Each row is a point on a landscape with many valleys, with its height.
A ball rolls from a point to whichever of its 2 nearest points has the largest drop for the distance, and stops where none of them is lower. Distance is the straight distance between rows; heights are no part of it.
Z_253: [ -4  -4 -14 -32 -13  -2  24  18  -6   5   0  25 -21  22 -10   5   2  12
 -36  34 -20 -40 -13  11]  h=3.02
Z_490: [ -7  18   5 -16  -3   9   9 -21   0   7  15 -17 -14   0  -8  -4  12  16
  26 -22  19  10   8 -16]  h=5.32
Z_653: [  3 -17 -24 -27   7  -4  21  -4 -11  -6  22  -9  -7 -19 -18  13 -11   2
 -24  11  33   1   7  33]  h=2.12
Z_500: [ 17   8 -18 -31 -16   8  -6   2 -36  -6  37  12  18 -24 -19 -10   4  -9
   6 -23  -4   0  16  20]  h=4.97
Z_964: [ 13  -2  14  25 -21 -18 -41  23  11  -1  -3  42 -13 -22   1   4   2 -22
 -16 -12  -2  -2 -22 -28]  h=1.74
Z_496: [-28 -15  -6 -12  23  31  -5  -8 -15 -14   1 -29  46   2  19   7 -14 -30
  21   7  44  17  -5  -8]  h=2.64
Z_649: [-17   3   3 -17 -15   8  -7  -2 -41   7  26   4  20  -5 -24 -14 -15   2
  -4  30 -10 -24  -7  17]  h=1.37
Z_907: [  0  -4  12   9 -15 -17  16  13  27   4 -21   7 -45  29  -3  -2  26  19
  -6  36 -15 -23  -4 -23]  h=1.78
Z_619: [ 22 -14  23  32 -15 -10 -17  23   5  13 -29  33 -23 -12  -6 -11 -14  -3
 -45 -10 -11  -1   6  24]  h=6.42
Z_713: [ -2   3 -15  14  18 -11  30  14  33 -16 -11  -4  -3  19  16   7  26  24
  27   0 -33  12  -4 -19]  h=1.82
Z_600: [-12 -26   5  -7   8  12   0  -3  14  -3 -15 -22   6 -13   3   5 -17  11
  32  15  57  23 -17 -10]  h=1.91
Z_829: [-34 -20  -4  -6  19  13 -16 -12  -5 -14   6  -1  33 -27   3   4 -17 -19
 -11  31  44  13 -12 -23]  h=2.11
Z_715: [-30   4  22  -2   5  30   0  -7 -23  22  17  -7  20 -25 -22  -4 -33 -13
  -1  19  15   4   1  11]  h=0.45
Z_429: [ -4 -17  33  26  -1  -3 -10   5  -4  21  -4  28 -28 -60 -15  10 -27 -22
 -48  18   0  23  18  -5]  h=1.52
Z_643: [ 25  12   4  10  -1  -9  59  21 -12 -25  -3 -24   8  19   9   4  15  21
  33  30 -44  -7 -19  -5]  h=4.16
Z_402: [ -4  11 -10   0   1   2   6   6 -14 -24  19  -7  41  18   5   6  20   9
  23 -14  -6   7 -20 -16]  h=5.29
Z_56: [-15  -3  -9   4  -5 -16  32  12  25  -2 -21   6 -29  15  -4  -8   5  34
  24   5 -17   1   6 -12]  h=0.25
Z_187: [  9   3 -26 -15   2  -3  10  -4   2  13  30  16 -23  20 -11   8  35   7
 -11 -17 -41 -13  17  -3]  h=5.31
Z_59: [ 16  18   0   1  10 -13 -33 -18   9   2   1   9  -7 -22  24   4   3 -26
  -8 -36   3  18   6 -21]  h=3.55
Z_401: [ 20   3  -3   1  -6   0  39   6 -11 -13   4   5  -8  34  -1  -3  43  31
  11  20 -57 -21  -6 -13]  h=3.28
Z_932: [  4  12   2  39  11 -15 -31  -7  19   4  -1  -4 -22  27  21   4  40   5
   2 -17 -19   1  -4 -33]  h=6.41
Z_249: [  2  20   4 -15  -2 -11  -8 -10  26  20 -12  -1 -37  24   6  -5  -6 -10
 -29  11 -15 -26   6   9]  h=3.14
Z_566: [ -1  50 -27 -23   1  11   9 -15  -3  -8  10 -19  -8  11  20   6   1   2
  43 -21 -19 -16   2  14]  h=4.23
Z_134: [ -9  15  -7 -17 -14  15  34  22   0  -8   2  -3  -5  16 -25   0  -2  16
 -23  46 -10 -24 -14  32]  h=2.49
Z_456: [  1  31  -9 -25   0   5  -4 -16  -1  14   2 -18 -10   8  -1  -5 -15 -11
   4  -9 -15 -17  16  25]  h=3.70
Z_348: [ 11 -17   8  -9   7   6  12 -22  -3   4  24   3 -20  -3 -23  10   0  11
 -20 -21 -14  -1  26   4]  h=5.60
Z_986: [ 13 -11 -33  -6  18 -47   3   8 -12  -2   5   8  -9  -2   7   9  16   2
 -19 -29  16  15  15  14]  h=4.34
Z_661: [  3  18  -3 -33  -1  20  34 -22 -22 -22   1 -53   0   3  12   5   5   9
  68  15   4  -9   5  -4]  h=4.89
Z_850: [-19  -5 -28 -24  34  -8  11 -13   4 -20 -19 -23   8   1  15  12 -10  10
   2  12   7   1   4  -1]  h=3.66
Z_720: [  2   1 -29 -12   6 -31   4  15  -9  21  10  30 -25   3  -4  -4  11  -7
 -17 -31 -28  -4  24  22]  h=4.85
Z_182: [  8  50  -1   6  -3  22 -13  10   3  11   8  13   9  26  18  -6  26  -9
 -27 -33 -23  -5  -9  -1]  h=3.56
Z_63: [  6 -13  15  24 -27  13   5  -1  25 -13 -15  -8  15  31   0 -21  20  14
  22  25 -20 -14 -13 -14]  h=7.30
Z_668: [ -9   3  10 -29   5  18   9 -27 -27   7   2 -45  -5  -9  -8   2 -13  18
  41  -8  30   4   2   3]  h=5.15
Z_629: [  4  14  15  23 -23  12 -14   7  18 -11 -11  11  14  41  16 -10  20  -8
   4   7 -20 -17 -32 -26]  h=6.93
Z_754: [-13  21  -7  -1  -5  21 -14  17 -31  -5  21 -13  53   3  -3 -14   6 -14
  35 -25   6  12   0  16]  h=5.82
Z_374: [  3 -25  34  34 -15  -3 -32  11  -2   4   2  31   1 -41 -11   4 -20 -27
 -22   3   7  16  -8 -21]  h=1.09
Z_611: [ -3   4   6  21  -4  25 -20   1   3  -2  10   3  40   8  15  -7  -2 -33
  29 -41  10  16  -4 -12]  h=6.31
Z_603: [ -2   0  23   4   2  10   0  -1  16  18   2 -10  -2 -11 -20   5 -30  -2
 -21   8  20   3  -1  24]  h=1.07
Z_323: [-14  60  -3   6   3  14   4  -8   4   2   5  -9  -4  24  27  -2  19  10
  22 -31 -20  -4 -11 -14]  h=4.29
Z_450: [  8  14   1  -8 -18  20  18   1  20  -9   2 -15   7   9  -7   8 -24  -2
  -9  23  17 -18 -20  21]  h=1.77
Z_209: [ 15   5 -12  -1   4 -28  18   9  40  -1  -1 -14 -32   7   9  22  -1   1
  -4 -20  27   3  -5  12]  h=3.54
Z_39: [ -8  -9  16   1  -5  -6 -23 -12 -34   7  20  25  27 -15  -7   1 -12 -28
 -25  27 -12  -5  -6 -15]  h=1.85
Z_471: [-24 -28  16  18  15  22  -2  -5 -13   0 -13 -24  32   5 -11  -7 -24  26
  11  17   1  10  -2  23]  h=7.79
Z_443: [ 22   3   5  13  -5 -43 -19  21   3  20   1  37 -46  -5   3  14   6 -10
 -26 -22 -13  -5 -18  -8]  h=2.48
Z_74: [-22 -27   1  23  -2 -13 -24   2   5   1 -19  15 -16 -19 -12 -22   2  13
 -18  15  16   7  23  -6]  h=5.76
Z_644: [ -1  21  16   8  -8  10  29  15 -25 -20  -1 -28  26  31   0  -2  15  21
  28  10 -18  -6 -20  -6]  h=4.77
Z_502: [-10 -13  -8  -7  10   8   1 -20 -15 -16   6 -11  21 -20  -4   2 -18  -1
 -28  39  40   2 -11  13]  h=1.72
Z_531: [ 19  -8  -3  -9 -17   4  17  11  -7 -10  -2  30  -4  29   2   9  10  21
   1  16 -45 -41 -26 -11]  h=2.25
Z_406: [ -5 -37  11  23 -10   5  -5  -8  23   2  -3  -4  15  13 -17 -10  -6  17
  28  10 -19  -1  -1   2]  h=7.59
Z_156: [  9 -15  10  31   5 -23  -4   4  20  14   2  -3 -40  27 -10   3  34  21
  -5 -21 -16   6  16 -13]  h=6.09
Z_988: [  8   2  -3   6   5 -17 -32   0  -8 -15 -11  13  32 -28  24   7 -11 -37
  -8 -12  22  21  -8 -13]  h=3.01
Z_131: [  5 -32   4  13  22 -18   2 -10   8  18  -3 -11 -23  11 -14   2   6  11
 -21 -23 -13   4  38  17]  h=5.80
Z_712: [ -9  10 -30 -20  -8  -1 -11   1 -13 -10  13  30  27 -23  -2 -21  10  -1
   4 -23   4  13  14  -7]  h=4.52
Z_111: [ 28 -13 -12  -1   4 -17  -6   4  14  -2  -5  -2  -4 -13   2   9  -9   1
   4 -31  35  15  -1  22]  h=3.90
Z_69: [-18  -1 -22 -22  31  11  -5   9  -5  -4 -16 -23  35 -10  16   3 -20  -1
  16   6  22  12  -1  28]  h=3.23
Z_688: [  5 -14   4   2  -7   1 -20 -12 -27  -9  17  15  46 -29   9   8 -30 -43
  -6  -2   7   6  -8  -5]  h=2.43
Z_886: [-12   9  17  22 -16  15 -25   0  15  -6   7  12  20  18   6 -12   5 -29
  -1 -12   5  -1  -9 -31]  h=6.62
Z_128: [ 34  -5 -12   8  -4 -33   2   9  30  13   7  18 -44   8   5  21  -5 -18
 -25 -28   0 -12  -2  24]  h=3.10
Z_585: [ 22  -6 -20 -24   9  11  28 -23  -5 -32 -23 -48   4   5  24  -3  13  16
  47   6   9   3  13   2]  h=4.49
Z_341: [-23  -2  11  -1  -1   7 -15 -20  -3   7  -3  -1   0 -10 -14 -20   9  10
   0   3  18  10  21 -19]  h=5.53
Z_765: [ 27  18  27   6  -3  26 -14  -1   0  13   5  20   6   7   3   3   5 -23
 -55 -18 -25  -1   8   5]  h=2.63
Z_453: [-19 -26  12   9   2   5  -6   3  17  19  -7   1  -5 -30 -17   1 -34  11
  15  11  40   9 -12  14]  h=1.53
Z_184: [ 20   0  28   3   7  10 -10 -11  -5  20  -2  17 -10 -33  -7   5 -21 -30
 -50  -1 -17  12  25   6]  h=1.93
Z_852: [  4 -10   1  16 -15 -20 -11   9  -9  16 -25  17 -12 -19  -7 -28  -7  10
 -23  -5  15   2  21  28]  h=6.08
Z_588: [ -9  -7   5  -2   2   6  14   3 -10  -8  -4 -36  31   9  13  11  -4   7
  62  19  32  13 -31 -14]  h=2.46
Z_116: [  4  17 -22  -8   6 -20 -16   5   0  14  -2  33  -3 -43  10 -11   7 -20
  -5 -30   3  28  30 -11]  h=3.98
Z_545: [-13 -16  21  16  -1 -15 -15  14  28  14 -29   8 -54  13  -9   6  -6   3
 -31  30  -6 -24  -4  -2]  h=2.55
Z_616: [-13 -22 -24 -31  22  11  37 -13  -2 -22 -25 -32   3  -9   9  -4   1  33
  38  31  19  11  14  -5]  h=4.03

Where does a ball stop that starts at each point below?
Z_712 => Z_715
Z_156 => Z_374
Z_490 => Z_502
Z_323 => Z_374
Z_566 => Z_56
Z_850 => Z_502
Z_629 => Z_531

Call two points neighbours if one is among the 2 nearest of the other. Go from one point of each pair to the other, from neighbour to neighbour, staying as low as possible. Name the highest point that can't be avoided.
Z_56, Z_374 => Z_323
Z_603, Z_531 => Z_253
Z_603, Z_502 => Z_653
